Each row is a point on a tangle of strands that fork, close into loops and nearly touch. The rows are in no order.
Points whose rows are less than 45.3 apart are linked; no others are. Some points are linked to none.
zafu: [ -1  -2  -3 -11  -6  13  -5  -4  40  -7  -2   6  -3 -14  11   7  32   0
  16 -15]
Gav: [-18  14   5  14   0  13 -11   0 -18  19   5  24 -20   7   8   4   6   8
 -16 -13]
Gabes: [  4  -9   8  -3  11 -11  19  13  18  23  27   3  21 -14  17  -6 -23   6
  -1 -16]
mor: [ 13  -4   0 -40  -5  15  18 -15  18  -8 -10  11   1   0   7   6   5 -10
   1   9]
Siman: [-21  -4  20   8 -17 -13  15 -13 -33  -4  -1 -14  -6   6  -1  11  -5   8
 -12  -2]
gigek: [  0   5   1 -24 -19  17   1  -5  33 -10  16  -7   1  -1  10  20  17  -6
  10 -17]
neked: [  0  -1  -3  34  11 -19  -6   4 -21  -8 -12   0 -12 -22   5 -27  -4  -5
 -17   3]
Manuv: [ 10   8   0 -12   8  19  -7  17  22  29  23  15  -4   3   4   2 -22  -5
  -5 -14]
vazon: [  7  19 -10 -28 -18  35 -18  -1   4  10  -9   7 -22  -9   5  -8  11 -15
  13   2]
gor: [ -5  22  -7  -2   6  -5  -6   2 -13  17  27   9   3  37 -20  -4 -17   4
 -22 -14]
Vepa: [ 16  19 -23  -8  -1   4 -17   1   5  -3 -16  -6  -8   9 -14  -7   6 -20
  12  13]
lofuf: [  7  -3  -9  24   2   3  -9  16  -8   4   5 -14 -15   2   5 -13 -21  -8
   1   4]
bugor: [  4  11 -21  12   2 -17 -10  -2  -3 -10  -9  16  -5 -24 -14  -2   7  -6
  -2  -1]
vurun: [-27   7   5  -2 -26  -1  20 -13  -3 -17   8 -12  16   8  -9  27   6  10
  12  -4]
fup: [  2   1   7 -25 -22  11   8 -15   6 -10   8 -13  -5  -6  16   6  16  -9
   9  -6]
zub: [ 19  -2  -5 -31  -5   6   8   0  16  -3  11   3  -4  -2   0  12 -10 -16
  -2  -1]
kono: [ 30  -8  -3  -4  31   7  -8  20  -9  21   5  11   2  -9   9 -14 -16  -4
 -21   1]
vonu: [-10  -6   6  43  15   1  12   4  -3  -4 -20 -15   4  -2   0 -25 -31  10
  -5  12]
rebu: [ 11   3   3 -34  -3  13  -2 -22   8 -20 -17  15  -2  -3   5   4  42  -8
 -12   2]
ror: [ -1   2  17 -21 -11  16   3  -6 -12  -6  10 -12  -9  13  12  21  21  -7
  -5  -5]
ralof: [ 15   4   4 -43  -7  16   5 -23  -9  -7 -10   3  -8   5   8  -2  15 -13
 -13  10]
Zupi: [ -2  17  -4  11   6  22 -23  23  -6   2  14   2  -4  -2   3  18  22   1
  10 -13]
rik: [  9 -10  -9   3  25   9  -2   8  28  20 -18  21   5  29  -5 -12   0  12
   7  10]
numod: [-12  18 -14  23  11  -8  -2  -7  21   8   1  19  20  20 -13   1  18  23
   4 -12]
rul: [-20  -5  19  -7  -1  17  15  -6  18  27  -7  17 -14  27  14   3 -13  10
  -7   9]
norep: [  8 -22  -2   4  16 -18  15  21   1  -6  25 -17  30   3 -12  -3 -41   3
   3   8]
Defug: [ -1 -11   1  22   9  25   0  17   0  19 -11 -10  -7  15  12  -5 -19   7
  14  16]
tomi: [  1  -2  -1 -16  -9   6  -4 -10  42   6  -3  19 -21 -14   8  -1  11  -8
   4 -11]
Vupov: [ -6   7   6  -9   3  -2   8  -8  -3  12  18   7  -1  32  -5  13  -9   3
 -23  -9]
fopu: [  6   4 -10   0   2   1 -23 -12  10   5 -17   8 -34   4   3 -28  14 -11
  -8  -3]
Tek: [-12  17 -18  25  -1 -19  -2  -5   0  -4  -1  10  12  23 -19   7  10  15
   1  -5]
nof: [ -7 -12  -3  12   0 -15  -8  15 -19  -4  42 -15  -2  -6  -5 -14 -35  -2
  -9  -5]
rofa: [ 13  -7   1   3  16 -11  -4  12  10  16  32 -16  17  25  -4  -1  -9   4
  -1 -13]
Riz: [ -2 -16  -8   7  -8 -23   1   4  -8 -23  33 -24  -9  -8 -11 -16 -37 -11
  -6   2]
Topim: [ 16  14  -2 -13  19  15 -21  10  17  -1  -2  30   6 -12  -5  14  26   4
 -19 -13]
beser: [-30  -9  29 -11 -14  10  30 -13  21  16 -13  -1  -7  17  18   7 -16   9
   6   9]
vitel: [  1 -25  27  -2   9   3  11  10 -30  -8 -20 -15  -2 -20  13  15  -7   5
  -9  14]
fozo: [-21 -10  17   5   0   3  18  -8   7   1 -21   8  17   8   1  19  13  24
  12   3]
mego: [ 10   1 -17  -5 -12   4   5 -15  -3 -20 -26 -13  -9 -13   7 -37  -7 -16
   8  25]
Bugi: [-13  -4   0  19  14   2  -1   9  21  32  -5  30   5   0  10 -23  -5  25
   1  -9]
lopu: [ 11 -11   5  10  16  -8 -15  18 -29  -8  -5  -7   2 -13   8  11  19  -9
   0   6]
ripa: [ -2  -3   2 -15  -7  22   3   3  22  15  -9  24 -22 -22  22  -8 -17  -7
   4   4]
Gezup: [  3 -20  16 -11  -1   5  11   5   8  10  23 -14  -5   6  11   3 -37  -8
  -9  -1]
giv: [ 12  -4   1 -36  -2   5 -10   5  -8 -24  30 -19   0   6 -12  21   7 -19
  -3  -3]
vula: [-14  16  -9   2  -6 -10  -1   3  -9 -11  32   5  13   0 -22  17  -8   3
  -5 -13]
nur: [ 15 -15 -18  20   4 -22  17   3  17 -16 -14 -13  11 -10 -10 -15 -26  -4
  11  14]
moda: [-21 -10  24  -4 -17  11  25  -7 -14   2 -13  -7 -20 -15  24 -11 -28  -1
 -11   8]
mel: [-21   6   4  17 -10 -21  13 -22   7  19   9  15  -4  11   0  -6 -12  17
 -22 -19]
kal: [ -7   0  11 -22  -8   9  14 -10 -25 -17 -24   3  18 -16   6  14  28   9
   7  17]
zavek: [  1 -14  18 -14   2   7  13   1  38  22  14   6  -1   2  19  16 -13   2
   3  -3]
Rubu: [ -7  22 -14   2 -11  -7 -17  -1 -26  -6  11   2 -13   7 -13   8   3 -10
 -13  -6]
Kuno: [-23 -11  22  12 -14  -7  24 -12 -19  -7 -10 -22 -11  -9   9  -3 -29   7
 -12  -1]
saf: [ 12  -7   2   9  19   0   2   8  -3  13  -2  13  -3  -4   6 -10 -11   6
 -14   2]
rudu: [ -5  28 -11 -17 -13  33 -20   3  22   6   5  13 -17  -4  -2  10  12  -9
   4 -12]
tomul: [ -7 -24  21  26  23 -18 -10  -2  -5   1 -22   2  -6 -13  13 -24  19  19
 -15  -8]
gubu: [ -4 -24  10  15  -1  -5  17 -10  14  -9 -24 -29  -4   4  10 -15 -14   7
   4   6]
mukot: [-10  15 -11   3   2  -5   7 -18  -7 -18 -28  -1  18  28 -13  11  29   6
   5  16]
rebo: [-10  -9   5 -24 -11   5   4 -17  27  -3 -12  32 -24 -25  14  -8  14  -4
   2   2]
Kud: [ -4  19   1 -22 -28  33 -10 -17  -1   2  -3   4  -9  -6  18 -14  25  -5
  18   4]
zupug: [  0  11 -33  13 -15   4   0  10   4   2  -4   6  -7 -15 -12  -9 -34  -9
  19   5]
tufe: [-22   9   1  -4 -23  30   9   8  11  -2  10 -11  16  10   3  29   5  10
  27  -7]
mugud: [  4 -15 -13  -1 -10   1  10  21  -2 -14  15 -24  16  -4 -10  14 -18  -4
  30  12]
kom: [-11  -6   5  -4  17   1   0   4  35  26  -1  41  10  -7   9  -9  10  23
   1 -11]
ses: [  6 -17  -1   3   1  -1  15  -4  14   3 -13  -9  -2   9   4  -3 -11   4
   7   9]
tikem: [-16 -10   1  14   3  13   9  -7   2   1 -29  26 -19  -2   7 -34 -21   9
 -10  13]
niki: [  9  13 -10   3   6  -4 -13  19 -21  -2  18  23   7 -26 -10  14  -2  -6
  -8  -7]
kabo: [ -8  24   0 -15   2  11  -3  -1  12  17   5  45  -5  -9   1   9  -3   4
 -24  -9]
gigor: [  7 -17   3  14   3 -13  15   3  -2 -17   9 -20  -7 -22  -1 -17 -41 -11
 -19   2]
nafe: [ -7  -3  11 -31 -22  12  27 -20  14   0 -14   7  -3  -8  20  -5  -7  -4
   6  16]
raroz: [  5  -9  12 -13   6   4  -4   6 -11  -4  26 -17   0  19  -3  23  13  -6
  -7  -8]
pitab: [-32  -2  18  -7 -22  12   7 -12  -5 -10 -27  26   4 -24   9  -4  28  18
  15   4]
zaf: [-14 -24  28  -3  -9  -1  21  -5  10   9   8 -29  -8  10  16   5 -29   4
  -8  -5]
Mozar: [-12  -5   4  26   5  13  11  -4   2  -2 -27  -5 -17   3   7 -36 -31   6
 -14  16]
gogo: [ 13   1 -14 -14   2   7 -12  15  -5   1  19 -18 -12  18 -17 -12 -39 -19
  -4   9]
Lilid: [  7   2   1 -43 -18  17   1  -5 -11  -6  22 -18 -15  19  -6  -2 -21 -21
  -4   6]
satul: [  0   8 -16  16  -1 -21  -9  -8 -20 -16 -23   8 -15 -16  -4 -17   9 -10
  -4  10]
kegi: [ -6 -12  16  19  20   4  -6   5 -22   8 -23  -1  -3  14   7  -1  14  12
  -3  10]
kuzav: [  8 -24  28  -5  17  -6  11  15 -33  -7   2 -15  14  -3   0  21 -13   3
 -14   6]
raret: [-10   4  -4  26   7  -9   7   2  11  29  12  13  18  -4   4 -13 -13  22
   1 -15]
rozun: [ 16  -2 -10   2  17   7   0  13  -6  -4 -17  11   8   3  -8   6   3  -1
  10  17]
Riv: [ 15   6 -13 -11  -5  -1 -16 -18   1 -13 -26 -12  -2  -5   7 -26  35 -14
  24  20]
sos: [  6  17 -10   4   9  -3 -10  14 -25  19  23  10   0  15 -15 -14 -31   0
 -21  -7]
pobu: [ 18   5   0  11  23 -15 -28  24 -27  -6   4  -6  12   6   3   7  13 -21
   0  11]
Kazo: [  5 -16  -1 -13  -2  10   9  11  -7  -4  16 -26  -6  20  -1  -1 -38 -11
   0  11]
tiz: [ -4   4   2  -5  -6  -3   2  -9   6  -8   5  19  -5 -15   2  16  16   0
  -8 -17]
Detu: [-14 -25  21  10   6  -8   9  -8   9  10 -16  13  -9  -9  14 -14  -6  12
 -14  -1]
Kav: [ 13  30 -18  10  15  -5 -26  20 -15  28   9  12   3   9 -17 -21 -18  -8
 -12  -1]
sutad: [ -8  -5  11  10  -6  -8   3  10 -39 -14  -3 -30  12  13  -1  12   9  -1
  10  15]
bidap: [ -8 -19  23   0   8 -10  20   0  30  27  15   0   4 -10  22   4 -22  13
 -11  -9]
zop: [ 12  13 -16 -23  -3   4 -10  13 -15 -33   9 -12  21   2 -23  21   5 -17
  14  18]
lonu: [ 19  -2  -7 -13   5   1   0   0   6   7   3  17  -9 -12  -1   4 -14 -10
 -15  -5]
zesub: [-12  -1   7  43  13 -24  -2  14 -20   7   2 -26  21  15  -2  -7 -11  12
   2   1]
buzol: [-16   2  -3   4 -10  29   2  -3  19  13  -8   6  -9  19   8   1  11  10
  21   3]
zup: [ 17  -7  -1   6   3 -12 -14   6 -19 -13   8 -20 -15 -11   7   0  12 -18
   0  -1]
gis: [-15  -7   8  35  -1  -9   3   2 -20  -5  -6 -28   2  10   1  -7 -21   6
  -2   6]
rezez: [  7  26 -24  13   1   9 -28  23  -1  22   9   5 -10   0 -15 -11 -19  -8
   3  -7]
Sof: [-11 -13   6   2   0  -4  14  12  17  21  38  -4  17   5   2   4 -36   8
   8 -14]
vedos: [  0 -13  12   1  11 -17   0  20 -40 -15  10 -19  18   9  -8  19  -9   3
  -2  13]
remu: [-29   2  26  14  -6  -3  10  -2 -25   1   1 -11  11  12  -3  29   4  20
  -2  -5]
dozu: [ -7  -6  12   7   3   6   6 -11   8  21   5   1 -13  31   7   1  -4   8
 -11  -9]
timut: [ 15 -12   0 -10  -3 -13  10  -9 -17 -15  -3 -20  -4  11  -6   2  -2 -11
  -5  10]
Mupa: [ -8   3 -10 -10 -17   2  -4 -28  10  -9 -26  17 -12   3  -1 -30  27   3
  12  12]
bof: [ 25   1 -11 -14  13   0 -13  13  22  21  32  -2   1   0  -5 -13 -23 -14
  -8 -16]
solez: [ 14  12 -11 -10 -21   9 -22 -12   0  -8  -5 -16 -14 -22  11 -21  31 -17
  25   4]
tuso: [ 26  -2  -3  -2  25  12 -19  13  25  22   5   8   5  10   3   4  22   1
   0  -9]
beb: [ 11 -29  11   6   8 -17  14  13   1 -11  12 -19  10 -26   3   2 -33  -2
  -8  -1]
tasin: [-20  -7  17  -1 -14  19   8   3  21   9  12  -2  -7 -15  22  22  11   9
  20 -14]
budi: [ 10  17 -12 -17 -36  -5   0 -35 -10 -13   2 -25   3   3  -1 -21  10  -9
  13   9]
tel: [ -4  -2  -3 -12  -4   8  -1  -7   9 -15 -25  31  -5 -10  -4 -12  24   5
  12  12]
fibak: [ -9  29 -22   0 -12 -10   5 -12   7 -20  -2   7  14  15 -28  14   8   2
  -4  -5]
kubub: [-23  -1  13  -3 -13  18   1  -8 -13  -2 -16  11 -14 -16  16   3  23   8
   7   2]
fuzof: [-25 -10  12  -3  -7   9  13 -14  32  -2 -18  17  12  11   1   8  25  23
  18   0]
supev: [ 21  10 -16   0  16 -10 -31  22  -7  -2   6 -16   4  28 -18  -4 -12 -31
   2  18]
Bov: [ 11  12  -8   3  25 -18  -2   6   1  18  15  17  26 -15   2 -12  20  14
  -9 -24]
Sotub: [  1  -3 -11   3 -16 -10  10  -9   8 -13  -3  -7  -7 -20   0   1  -6  -4
  16  -2]
zose: [-17  10   9  14   1   1  -1   0 -30   6  -1  25  -2  -7   2  17  14  15
 -12 -10]
Pifu: [  5 -16  16 -10  -8  -3  14  -5 -40 -18 -10 -20  -7 -28  13   2  -4  -7
  -5  10]
gisuv: [  3  15 -21   3 -14   2 -24  17  -4   1  22  -6 -17 -13 -13  -3 -20 -15
  10  -8]
raru: [ 15   2 -31  16  -1 -12   1   2   7 -10 -13   1  -8 -18  -8 -23 -28 -10
   6  12]
bifaf: [ 11 -19   7   9  13 -21   0   6   8  -1  24 -29  13  32  -6   8   7   1
   3  -9]
rolam: [  1 -21   5  -6   3  -7  16  15   0  -7  24 -19  27   3 -15  24 -23   6
  16   3]
Gal: [ -7  14   2   4  -6  10 -16  -9  -3  11  11   5 -23  16   2   4  20   0
 -17 -22]
zabu: [  0  16  15 -18   6   7   0   3   1  20  25  30  -5   1  10  14  -5  -1
 -31 -17]
kug: [ 23  10 -20  10  21 -33 -14   4  16  -9  -8   8  22   4 -20   1  20 -10
   6   6]
rem: [  3 -21  11  16   3 -32  11  -7  13  -4  13 -28  14  13  -2   2   1   9
   1 -11]
bur: [  3   5  12 -19  -4  16   3  10  31  21  28  16  -7  -7  15  20 -11  -5
  -4 -13]
bifu: [  2  -2 -18  -2  -5  -7   0 -18   9 -11 -26  -3  -3  12  -5 -26  23  -5
  19  21]
molus: [ 22  15 -25  -9   4   2 -17  11   3   7  -1  -5 -10  16 -23  -8 -16 -22
  -1   7]
biv: [  4  -6   2   6  10 -19  -5  13 -21   2  37  -3   5 -18  -4  -1 -15   2
 -14 -16]
vebe: [ -9  -9  16 -12 -22  13  26 -15  -9  -1 -19 -15  -2  -9  17  -5 -15   1
  11  15]
zim: [ -9  -9   6  -1  -2  33  -6  12  12  12 -15  16  -8  -6  16   1  14   8
  26   5]
nanav: [  2  -8  -2  12  -9 -22   3 -16   5 -14  -6 -22  -5  -4   3  -3  14  -5
  10  -3]
soro: [-22   1  18 -11 -19  17  18  -3  -8  -9   4 -19  17  -5   6  32   5  10
  21  -2]
Fos: [ -6   9   6   5   2  20   1  15 -31   5  -6  14   3   7  -2  23   6  10
  -3   6]
kezo: [-11  -9  13   2 -20  23   2   8   0   6  -1 -12 -13 -23  26   9   2   0
  25  -1]
riguz: [ -2 -12  12  27  20 -14 -12  -2  -3  10   2   1  -6  -6  13 -11  27  12
  -6 -13]
piba: [ -1  -7   7  23   7 -14  -9   9 -25 -13 -17 -20  10  -6   7  11  23  -1
  17  14]
tavep: [ 10   6  -3  14  20 -22   0   9   2   5  13   3  31   1  -7   6  16  14
   0 -10]
Zaz: [  8  22  -5 -20 -25   6  -9 -17 -31 -14   3 -24   4   5   3 -10  18 -12
   9  15]
lem: [-10  -7   2   3  -3   8  -1  -9  27 -10 -13   2   2   4   3   7  36  11
  21  -6]
buroz: [ 16  12 -10   5  16  -2 -32  -2  22  17  -6   7 -20  17  -7 -17  15  -6
  -7  -8]
kiz: [ 35   3  -6  -2  38   2 -21  24   8  24   8   3   7   5   7 -11   3  -6
  -5  -4]
dom: [ 10  -9  13 -22 -14   7  13 -16 -31 -14 -16 -12   9 -28  17  -3  15  -4
  11  19]
muzol: [-14   9   1  12  -1  -4   7  -2 -13 -16 -12  -7  22  25 -10  28  23  15
   6   6]
meve: [ -9  -7 -10   3 -12   0  13  -3  15  -1 -13  17   0 -24   2   3 -11   1
  15   5]
kob: [-11 -12  14  12   2   9   8  14   5  14  11  -4   9  -9  11  20  -3  14
  14  -9]
tila: [ 19 -10 -10  18  21 -35 -11  -5   5 -10 -17  -4   7   2  -3 -11  19  -9
   0   9]
keku: [  5 -20   1  -3  15   0  -4   0  -1  -9 -35  30  -7 -12  -2 -18  15   6
   0  17]
sele: [ 19 -26  16  12  16 -12  -2  18  -9  -6  12 -23   5 -17  10  -3 -11  -8
 -10  -1]
Nesol: [-13  -7  14   6   3 -16  14  -2 -13  -3  15 -12  18  25 -16  20  -1  13
  -5  -5]
Dukig: [  7   3 -16   2  -5  -7  -4  14 -25 -15   9   4   0 -27 -11   6 -21 -12
   1   7]
Suker: [ -4  15  -4   0  -4  30  -8  16 -22  -8  -2   1   6  -5   4  24  19   2
  14   7]
ter: [ 19   7 -10  -8 -14   3 -21   3  -4 -10   6 -16 -22 -22   2  -3  11 -23
  12  -7]
kuzar: [  3   2  14 -19  14  -6   0   6 -12  15  40  13  11   4  -4  10  -5   1
 -31 -21]
mudo: [ 18  18 -11   6  22 -18 -25  -5   5   9   0  11   0  12 -14  -8  26  -5
 -21 -11]
mafi: [-22  -6   1   5  -9   1  23 -15 -10   4 -19   7  -7  13   1  -4 -16   8
 -10  10]
Sava: [ -6   3  -4  40  12 -19   5  14  -8  16  10  -7  17  -5   3 -17 -20  18
   0  -6]
sodev: [-12  17 -13  -2 -13 -12  17 -11 -12 -14   5  17  10   0 -21  21  -9   0
 -10  -2]
Mimot: [  7   1 -16   0 -16 -24  -5 -12  15 -20  17 -25  -4   5 -11   3  10 -11
  14 -12]
rafas: [-20 -10  18  -6 -20  -6  31 -21  13   8   1 -17  -8  22   9   4 -18   5
  -1  -2]
mev: [ -2  -8   5  14  10 -13  19  -8 -22   3 -18   5   2  10  -8  -5 -23  10
 -26  11]
pevu: [ 18  19 -22 -18  -1  15 -24  -5  17 -11 -25  -5   3   6  -9 -17  32 -16
  23  16]
nup: [  0  26  -9  -9 -10  -6 -15  -6 -33 -22   0 -11  -4   9  -9   3  19 -18
  -3   5]
dig: [ 18  26  -9 -28   6   7 -21   8  14   0  16   0   2  20 -33  11  -4 -17
 -20 -11]
bilu: [ 18  11  -6 -44 -12  11  -4  -4 -16 -18  14 -17  -5  13 -13   1   2 -24
  -5   8]
tefi: [  3 -12   0  16  24  16  -3  15   8  17 -22   0   6  33   5  -6   2  13
  16  18]
biz: [ -5 -11  16   4  12  -2  11  -1  -3 -15 -19  -7  20   5  -2  28  28  17
  11   5]
bupu: [  3  -9  -4   4   1   9  -7 -11   9   0 -23  14 -33  -6  10 -39  -8  -6
 -11   9]
pame: [-12  -2   0  26   8 -27   4  10 -12   5  26 -16  29  21 -14   3  -8  18
   3  -4]
Fumu: [ 10   1  -8   9  10   8 -13  14  10  11  11   3  -1   2   0   9  10  -1
   6  -9]
puno: [  2   7  -3 -25  -5  -3  15 -32  -7 -23 -24   2  14  22 -10   2  30  -2
  -7  13]
zute: [ -9   0  -4  30  -4 -10   1   4 -25  -3  -9  15 -10 -29   6  -5 -12   3
 -12   2]
reges: [  7  19  -6   6  13 -17  -6   3 -22   4   7  19  13   7 -18   3   2   4
 -25  -7]
Zatod: [ 22   9  -7  -3  26 -10 -34  30 -20  -1  19  -5  14  21 -13   8   3 -27
  -4  11]
zesus: [-12 -11  11  -4  -8   9   5 -15 -18   3 -22  -3 -20   0  17 -14  12   3
  -3   6]
Num: [ -2   9  -8  -8   1  12 -16  -9   6  11 -17  34 -26  -1  -6 -12   6  -4
 -12   1]
gefu: [-10 -22   9  14   3 -21  26 -14  10  -7 -31  -1  17  -2  -8  -1 -10  19
   1  10]
fiton: [ -2 -20  13  -8   7  12   0   1 -18  -4 -34  12 -11 -13  14 -16  12   6
   0  20]
luvo: [ 12  -1 -10   9  -2  -4   5   6 -29 -21 -23 -18   0 -19   2 -12 -11 -14
   6  24]
zak: [  0   7  11  20  10  -7 -24  -2  -7  13  19  -3 -11   4   9   5  30   6
 -10 -23]
vab: [ 16  20  -2 -26   8  11 -18   5  12   2  11  19   5   0 -14  16  11  -8
 -26 -17]
liri: [ 18 -16 -15  12  11 -25   5   9  10 -12  14 -21  14   2 -12 -15 -36  -5
  -2   6]
kobef: [-22  -7   6  14  -9 -17  30 -22 -12  -9 -30 -10   4   3  -8  -3 -13  16
   0  10]
naz: [ 12  -2  -1  -9   3 -17   4  -5  17  -9  23   3  14  -2 -12  16   0  -2
  -6 -14]
nedun: [  8 -20   2 -12  -1 -10   9 -17   4 -19 -27  -3   1 -18   6  -8  27   0
   8  10]
ziles: [  4  19 -20 -17 -25  -9  -8 -20   4 -17  14 -26  -8   9 -13  -6   7 -18
  12  -8]
rili: [-10  11   1 -15  -9   4   2 -18  -3   9  -5  38 -24  -6   4   2  -2  -6
 -23  -5]
dad: [-13 -13  18 -17  -5  10  12  -5   0 -17 -31  16  13 -26   9   5  29  14
  21  15]
Mapo: [ -8  14 -14  -8 -20  36  12   7  13  -4  -1   1  12  -4   4  14   1   5
  40   9]
Kagep: [-11 -17   8  23  -4  -5  16  11   9  12  19 -21   7   6   3  -2 -37  12
   7  -8]
mado: [ 13 -16   7  33  17 -22 -14  16  -8 -11  15 -34  -1 -12  13 -14  -8 -14
  -1  -1]
kimop: [ 17  15  -5  -8  17  -1 -26  -5   4  -9  -8   8  -3  13  -8  10  39  -7
 -17  -7]
tos: [  4  31 -20 -23 -11   8 -16  -5  25  -5   0  -2  -1  29 -33   6   4 -11
 -10 -10]
besor: [-21 -11  14  30  -6   1   7  13  -6  16  12 -12   0 -12  10   4 -24  17
   7 -13]
gemi: [-12  30 -11   3 -14 -10 -13  -8  -6  -6  25  10  -6   2 -23  10   2  -3
 -17 -23]
Zafik: [ 13 -26  31 -10  19  -3   6  -2   7  11  -2   7  -5  -6  18  10  13   6
 -18  -6]
Pim: [  8  12  -4   2  19  -1 -13   8   2  11   5  32   8 -21   1   3  22   7
 -12 -15]
rofet: [  9 -23  13  18  28 -32   1  -1  -2  -8 -22 -11  15 -11   2  -4  15   8
  -6  11]
Sada: [  1 -19  15  -9   0  -2  16 -13  11   4  -7   1 -10  -1  10   5  -2   0
  -8   0]
takat: [  7 -24  17  27  20 -20   5  -2   6  -8 -16 -34   6   0   4 -13  -4   6
  -7   4]
Mifu: [-11  10   7  -4  10  -2  11   2  19  21   8  44  14 -10   7   9   2  18
 -15 -10]
Sur: [ -6  16 -10 -25 -16   6  -1 -20  19 -16 -17  27  -6 -22   1  -4  22  -2
   5  -1]
zoma: [  5  22 -16 -22 -18   7  -6 -16  26 -10   5 -12  -6  15 -16   3  11 -14
   7 -14]
Lakop: [-20 -14   9   6  -2  -9  17  -7  19   8 -17  29   2 -14   6  -5  -4  14
   2   1]
lom: [  3  23 -19 -12 -18  21 -23  11  17   5  16   2 -15 -15 -15   7  -2 -16
  13 -16]
Kegib: [ -8 -19  23  10  18 -15  23  -4  -8   3 -24  -1  14  -6   0   4 -24  21
 -17  10]
zupo: [ 13  13 -17  10  16 -14  -6   0  24  -4   2  14  25   5 -18   5  20  10
   0 -12]
defo: [ -4  13 -16  20   2 -10  -4   9 -10  -5   5  18  14 -29 -13  16   4  12
   4  -5]
Takag: [ -6  -7   1  16  -7 -27   9 -18  16   5  13  -7  -5  10  -2  -2  -4   9
  -9 -19]
toma: [  8   2  -8   1   6  -3 -15  14  14  20  39 -12   1  17  -6 -13 -23   0
   1 -20]
Bezu: [ -3   9  -9  -7 -23  30  -3   5   5  -1   7 -12  -8  -7  10   5   2  -4
  33  -1]
dokav: [ 12  -5  -8  19   4 -10  -8  26 -30 -18   1 -15  -2 -22   1  -8 -21 -22
   1  15]
Numo: [ -5  -6   1   5  -1  35  -2  13  -5  18  -9   7 -16   0  18   0  -9   2
  11  10]
kir: [ 10   3 -25  -3 -12   7   5  14  -1 -11  -3  -7   5  -9 -10   2 -24  -9
  26  16]
vez: [-20  14   9 -15 -26  29  -4 -24 -17   1 -16  16 -11  -9  19 -20  26   8
  11   7]
bamal: [ -4  -7  10  20   0 -23   6   3 -22  -1  13   0  -3 -21   3  -1 -10   4
 -19 -12]
Medo: [  6  24  -6 -22  -3  14 -14 -14  -3 -17 -15   5  -2   9  -7   4  36  -8
 -13  -1]
Tatik: [  6  13 -19  -5  10  21  -8   9  27  24 -11  20   2  27 -14   1  -7   4
   8   4]
leg: [ -8  11 -13   2  -7  25  -2   2  29  22  11   5  -5  29  -5   4  -7   3
  13  -9]
Nozav: [ -5  13 -10 -25 -40   8  16 -32  15   1   1  -5  -7 -12  11 -16  -8 -12
  19   2]

How many points has the smallest loop of links through each point below? Write 0 if it is on no loop.
budi: 20
Sada: 23
Sava: 15
Kav: 30
norep: 8
piba: 22
nafe: 22
lopu: 11
Numo: 8
mev: 5

A fork is a point with three links, a tip a point with one. Leave the first point through the second and follow the links. Name the first fork or tip that comes.
kal / dom: lopu
dozu / rul: molus
Sof / Gabes: mel
Takag / rem: vurun
zak / Gal: mor
gor / sos: kubub
zute / neked: luvo

A piece is all that can be reached along the links. How many separate loops has the piece of each point below (a circle has one, a figure eight two, a Y none), and how many tips (points with one link)?
pobu: loops 3, tips 2
kom: loops 2, tips 2
kobef: loops 1, tips 0
bidap: loops 0, tips 2
luvo: loops 0, tips 2
zoma: loops 2, tips 1
kir: loops 1, tips 0
tefi: loops 1, tips 0

Name the points in between on the shortest way along the links from the first point to the second, in order.
Mimot / tavep: ziles > zoma > tos > dig > vab > Topim > Pim > Bov
Sur / beser: tel > Mupa > bifu > Riv > pevu > Vepa > molus > gogo > Kazo > Gezup > zaf > rafas
Zafik / Bov: Sada > ses > gubu > takat > rofet > tila > kug > zupo > tavep
gisuv / fozo: lom > rudu > vazon > Kud > vez > kubub > zesus > fiton > keku > tel > Sur > rebo > tomi > zafu > lem > fuzof
Lakop / vula: meve > Sotub > nanav > Mimot > ziles > budi > Zaz > nup > Rubu > gemi
